A landscape with many valleys, sampled at points; each row gives a point and its height.
A ball rolls from a point to whichever of its 2 nearest points has the largest drop for the distance, and stops where none of them is lower. Distance is the straight distance between rows; heights are no part of it.
bekeg height 5.20: [  3 -26   3  29  -1  19  13  -9  18   5 -44  12  -7 -11 -12   3  10   2
  10   0  -6   2  35 -34  -9  16]
rofu height 7.74: [  0  23  -8 -12 -23 -15 -14   0  17   5  76 -54  -6  15  -1  43  37  30
 -28   9 -19  14 -11  28 -10 -10]
zub height 4.92: [ 25 -20 -19  -4  39 -13 -42  46   8   9   0  -5   4 -40   1  -1 -10  -8
  15  -5   7  -6   6  34   5 -21]
Selun height 3.22: [  5   4  16   6  -7  25  13  -2 -14 -10   3  26   2  -3 -16  38 -17 -28
  21  -6  22  16   0 -38  11 -30]
Mari height 5.32: [ 14 -16 -18 -25  27 -14 -43  29  20  10  -7  22   4 -31   3 -45  -9   0
   7 -26  22 -18  -5  46   4   3]
fes height 2.80: [-15  -5 -14  21 -31 -25  15  -3   8  16  42  -1   4  -6 -41  17   2  19
   5   4 -15 -20   8  22 -15   0]
lod height 5.01: [ 19   1  -1   0  -5  -1  -4 -18  13   5 -37 -17 -44 -17  51   8  21  19
 -34  17 -33  12  19  -9 -11  -8]
razud height 4.37: [  8   0  21   5   9 -29 -12  21  24  17  12 -30 -19  -4  29 -19 -27  34
 -14  -7 -52  -2  -6  17  -3 -14]
suluk height 3.97: [ 21 -18 -38   1   5 -22 -19 -26  16 -12 -21   4 -22 -29  48  14  20   9
 -13  18 -11  -1 -25  11  20  20]
kunas height 3.86: [  3 -24 -12  -1  16 -20  11   8  24   5  10 -17 -25 -31  44 -37 -17  18
  -5 -18 -33  26  -7   1   4  -3]
rasun height 1.93: [-17  42   0 -34 -29   0  -6 -25 -24 -15  34  28   4  17 -13  17  -5  -5
 -35  -7   8 -20 -25 -10  38 -17]
Dadup height 4.11: [  0  23  -3   5   0 -18  29  15 -17  21   8 -33  29  -5 -50   4  -2 -10
  29  -1  15 -18  10  11  -2   3]
bomik height 2.62: [ -4 -15 -13  27  19  -9  22 -18 -18 -12 -48   7   5   3  -6  17   9 -33
   4  16  12   7 -14  10  21  44]
gotiz height 5.25: [ 11  28  23 -18  -7 -22 -14   5   1  -8   5 -30 -32  10  42  20   6  16
 -45   2 -41  -3 -16  14  24 -33]
Kile height 6.60: [ -1  -2  15 -13  -3  22  -3   3  -2  15  -7  -2 -16  -5 -26  25   9   2
  40  -6  10  23  29 -22 -18  -5]
fen height 2.63: [-28  38 -16  -1 -53 -10  21 -31  -1  -3  41   3   9  33 -14  32   2  -7
 -30   8   0 -20  -6  -5  32 -17]
kibu height 5.72: [  3 -13 -10 -17  -1 -23 -22  10  18  18   0   3  10  -1 -25 -49 -14   7
  28 -22  29 -27   3  20  -1  -4]
vusov height 2.94: [-23  19   2  10 -16   5   5 -16  -7   1  33   1  10  36 -15  43  -4 -25
   5  -9  23  26   4 -29  25 -29]
zosi height 3.43: [  7 -32 -24   6  19 -20  17   8  23   6 -25   0 -33 -40  12 -40  -8  10
  14  -5   1  25   2   2  -8  24]
magu height 3.47: [-13  -5  18   6  -8  -4  10  15   6  -3  10 -10 -14  19  -6 -21  -4  22
  24 -14  -6  -3  16  -4   0   1]
tazeg height 2.09: [  0  22  16   7   3  38  16  13   6  -8  -8  27   3  22 -19  10 -45  -6
 -21  -6   0 -12  -3 -60  -4 -22]
Moza height 7.23: [-23   5   4   3   0 -21   1   7  12   8  51 -41 -11  22   1  -9  29  31
  -4  -7 -15  36   6  15  -6  11]
zeni height 6.70: [ 15 -14  -3  -4  14  51   2   3  -5 -11 -36  56  19 -27 -16  20  -1 -19
   0  14  19   1 -12 -10 -22  14]
giz height 2.84: [ 10   0 -35  -6  10  -5  -6  31   3   1  41  -8  35 -34 -16 -19 -12   6
  -6  -4  -6 -44 -18  36 -14   4]
tovot height 2.33: [ -9  -2  13  20 -11  24 -10 -32   6 -11 -28  -3 -19  40  28  12  -6   3
 -14  -8  -5   6  23 -41   0 -15]
resi height 6.83: [-12  15 -24 -15  -2 -25 -14 -22 -26  -4  20 -29  11  15  21   8  16   6
   7 -18   7   4 -12   2   4  -8]
zekov height 2.88: [  6  -2  20  14 -13  20 -11   1   8  -8 -15  -1 -20  23  27   4 -19   8
  18  -7 -16 -19  13 -29 -13  -8]
bogi height 5.38: [ 22 -12  -6  -9  35  10 -27  11 -21 -12  11   7  34 -24  18   1   1  -2
   3  -1  10   4 -26  45 -20  -7]
mudi height 3.89: [-21   3  22  10  -5 -10  13  21  28  19  16 -21 -12  20 -38 -26 -11   3
  35 -11  13 -16  30  -4  -9  24]
deril height 6.37: [ -8 -11   0 -20  14  -8 -22  -9  -4  32 -28   3  -7 -24 -21  -5   2   0
  28 -16  15  -7  34  -4  -6  14]
Sabi height 7.16: [-16 -10  -7   5  14  31  21   1 -54 -22  12  16  53  10 -10  11   1 -38
  -2  14  36   9 -31  27   4  21]
vilit height 3.81: [  1  25   8  -5 -29   2  39  -2 -24  11  28  -2  36   4 -47  33  -7  -8
  19   8  11 -12  -2 -10  -2 -12]
leva height 4.57: [ 28  -1  -8   4  21 -27 -23  19   0  -4   6 -20 -14 -25  21   8   8  10
  13  -3 -23   8  -3   6   9 -28]
lumed height 5.39: [ 16  -2  39  -4 -11  17   0  -4   7  10 -39  -4 -39 -15  29   4   1  15
 -29  13 -40  -4  41 -10 -39 -26]
dop height 3.51: [ 10 -26 -43  -1  17   4 -10 -11   5 -10 -15   0  12 -26  40 -12  11   8
 -14  20  -4  24 -39  27  -9  27]
Sobe height 1.86: [-13  -2 -21  14  -8 -18  13  26   3  19  38   7  13 -21 -40 -21 -13  13
  -1  -5 -13 -48   8  36  -1   9]
Puv height 5.45: [-10  -5  32  20  -4  12   2  -3  30  22 -24 -11 -10   6 -19 -21  13   6
  -2 -19   5  22  66 -29 -17   7]
Taman height 6.47: [ 11 -11  -6  -1  19  16  -2   6  -9  -7 -37  29  20  -9 -31  -8   8 -28
  22   0  29 -20   6  12 -17  19]
pur height 7.02: [-17   7 -18   1   5 -36  17  -3 -18  -7  27 -50 -15  10  14  -4  18  12
  18  -7   0  25 -10   6  15   6]
vudop height 6.74: [  7   1  14   7   0 -11   5 -10 -16   2 -18 -20 -15   1 -14  27  42   7
  25  -1   2  48  25 -11 -15   7]
tobor height 3.37: [  4 -13 -10   6   4   8 -16 -25  -1 -34 -31  21  10  16  31  -4   7 -13
  -9   6 -15   0 -18  -3  22  20]
fefu height 4.66: [ 10 -12  -4  12   2 -17  -9  -5  32  16 -17 -42 -42 -33  27  -8  30  29
  -5   0 -27  37  28   5 -15   8]
sobi height 5.56: [ -8  24   0 -24   1 -20 -30  -1  14   2  23 -44 -30   6  45  18  33  10
 -26 -10 -16  22  -5   5  21 -16]
supu height 1.56: [ -7   3  13   9  -6  14  -5  13  14   7  19  32   9  17 -50   3 -42   4
 -10 -13  -1 -27  11 -31 -15 -17]
sog height 6.12: [ 17 -10  -3  -7  15  17 -22   3  39   6 -47  16  -7 -33  22 -40 -16  12
 -17   5 -22 -20   0   9 -22  22]
kav height 4.85: [ 14  34  33 -10  -8 -14  -4  20  28  12  29 -42 -23   8  22  11  -7  30
 -40  -1 -49  -1  15  13 -17 -24]
mil height 6.21: [ 21  15  11 -26  -6  14  -3  14 -18  -1   5  19   7   2   4  -2 -25   9
   6   0  -5 -37 -14  -2 -22 -25]
Zovi height 4.26: [-13  18   0   2 -10 -30  26  11  13  29  24 -44  27  15 -32 -19   1   6
  42  -4  13   2   6  11  -9  20]
Lodo height 3.94: [  2   9 -26   7 -29 -30  19   0   4 -10  48 -24  23  -4   3  -6  -2  16
   3   5 -18 -11 -29  29  24 -12]
Pilet height 2.83: [  5  -7   6  22  -7  20 -10 -31   1 -17 -48  32  -2  28  23  13 -16  -8
 -32   7  -7   3  -4 -37   7  -3]
Bim height 2.95: [  7 -24   1  20  15  11  20 -18 -27 -13 -40  32 -12  12 -15  28  18 -25
 -11  17  21  17  -2 -28   5  13]
kug height 5.78: [ 28  -4  -4 -23  14  21 -28  21   1 -11  -2  30  11 -17  11 -17  -3  -2
  -1   4 -13 -18 -20  31 -30  -6]
reken height 2.26: [  3  24  20 -18 -26   4   3 -22 -20 -18  12   0 -23  33  -3   7  13  14
 -14  -9 -11  18   3 -28   6 -32]
Zezuz height 2.64: [ 12  15  21 -12  -3   6  10   6 -17 -15 -16  16 -26  -1  -2   5  -7  21
 -22  -4 -26  12   1 -41  -1 -31]
pere height 2.41: [-13  20  26   7  -1  37  27  -6   1  -6  -1  21 -18  10  -9  15 -18   6
 -31  -2   2  31  -4 -67   0 -31]
Vefu height 4.96: [  5 -28   3  31  -4 -12  20 -23  19   5 -32 -11 -28 -20  10  -3  29  14
   2  26 -13  28  28 -20 -10  25]
kuv height 3.02: [  4 -38 -22  16  22 -18  12 -11  -7  -3 -31   2   3 -29  11  -9   5  -8
  19  18  -2  23 -13  15  -2  44]
dup height 6.55: [ 11  17 -10 -22  -3  -1 -13  -4 -24 -17  25  -3   6   8  20  19  -1  16
  -5   4 -11 -22 -27   5   8 -29]
zudon height 4.32: [ 16  -1 -20   6   3 -23  -8  -9  11  -8 -18 -25 -12 -24  33   7  38   2
  17   2  -2  26  -7  12  21  -5]
lam height 5.77: [ 18 -12  15  -3   2   3 -10   1  26  28 -44   1 -35 -39  13 -29  -5   9
 -21   9 -19 -25  37  -1 -22 -13]
Vota height 5.84: [  0 -10   2 -16  10  22 -12  18 -12  -7  16  15  50 -22  -6 -29  -9 -24
  12   2  36 -10  -6  44 -32  11]
Meku height 6.93: [  4  -9   3  -3  14  48  10  21 -36 -24  10  36  25  -7 -13  11   1 -23
   1  -3  18   5 -21   6  -3   7]
rapu height 3.87: [ -5 -29 -14  22   5  21  14  -2 -10 -23  -9  27  31  18  23 -12  -3 -20
  18  12  11   5 -28   6  23  19]
Vibo height 3.50: [ -3  11  -3 -14 -12  12   8  13 -18   4   1  25  21  -7 -43  14 -20 -22
  32  -3  32 -10  12 -17  -6 -26]
sigin height 7.49: [-19  27  17 -17 -36  -9 -11 -14  14   4  53 -21  -5  34   6  11  31  24
 -30   1 -18  11   3   4   5  -1]
rabaz height 3.29: [-16   9 -29  22 -36 -14  23 -14  -7 -13  47  -3  31  26  -9  10  -3 -13
  -3  12  14 -29 -19   9  26   2]
nim height 2.27: [-11  -3   5  22  29  -8  39 -10 -40  -2 -21  -8  17  26  -7  12  -7 -59
  14  12  23   2  -8  11  20  26]
kos height 1.83: [  0   2  19  14  22 -31  47  18 -33   6  -1 -15  16  17 -29 -14 -25 -38
  30  13  30 -12 -25  25  -3  24]
kivar height 3.26: [  3  -1 -16   5   0  38  12 -33 -18 -18 -22  38  -8  -8   3  34  -2 -11
  -8  21  23  20 -18 -44  22 -17]
Biriv height 6.22: [ -2 -11  -6 -16  18  24 -30  14   6   7 -26  34  39 -20 -24 -33  -9 -30
   9   0  50 -18 -10  23 -11  29]
suna height 2.20: [-16   4  25   9 -27   2   3  -2  14  13  40   8  -1  22 -42  13 -20  21
  -5  -2 -26 -26  25 -19 -12  -6]
vuf height 5.90: [-19  21  17 -32 -14  -4 -50  -9  23   7  24 -22 -24  15  41  -7  52  10
 -38   8   2  48  11  13  13  10]
tuv height 6.05: [-25 -15 -13 -14  18  -8 -19   2  -2  17 -19  13  -2 -11 -15 -30 -19 -16
  28 -25  46 -37  16  16  14   6]
nenon height 2.52: [-18  18   6 -14 -23   8  -7 -28 -25 -13  12  20   5  31  15  32  -4 -22
  -5  -2  19  -8  -7 -21  35 -13]
gafab height 6.46: [ 14  -3   3   2   9  45 -16   4  21   1 -53  35  12  -1  10 -15 -27  -1
  -3  10 -13 -30   3 -13 -22  17]
pamo height 4.31: [ -3 -14 -11   6  20   2  15  18  -6 -16  11   1  16   4  18 -29  -6   8
   6  -6  -5   0 -33  -6  20  28]
Dom height 1.19: [ -4 -13   1  -6  36 -30  16  23 -11  22  -3   0   8  -1 -30 -40 -20 -28
  28  -4  31  -9 -23  47  -3  31]
Popu height 1.74: [-30   3  25   7 -26  -1  -4 -10   7  -7  -5 -11  -8  49   4   1  23   2
 -24  -8  -7  25  25 -29  22  -9]

Call two points neighbours if one is among the 2 nearest of the other. Go from one point of each pair to the other, from neighbour to neighbour, staying as low as possible. Name the highest point that can't be avoided.
supu and tovot -> Zezuz
tovot and Sobe -> fes
rasun and Dom -> kivar

For each start below, name the point where the ball stops.
deril -> Dom
rofu -> bogi
gotiz -> Dom
sigin -> bogi
gafab -> fefu
Meku -> bogi
suluk -> Dom
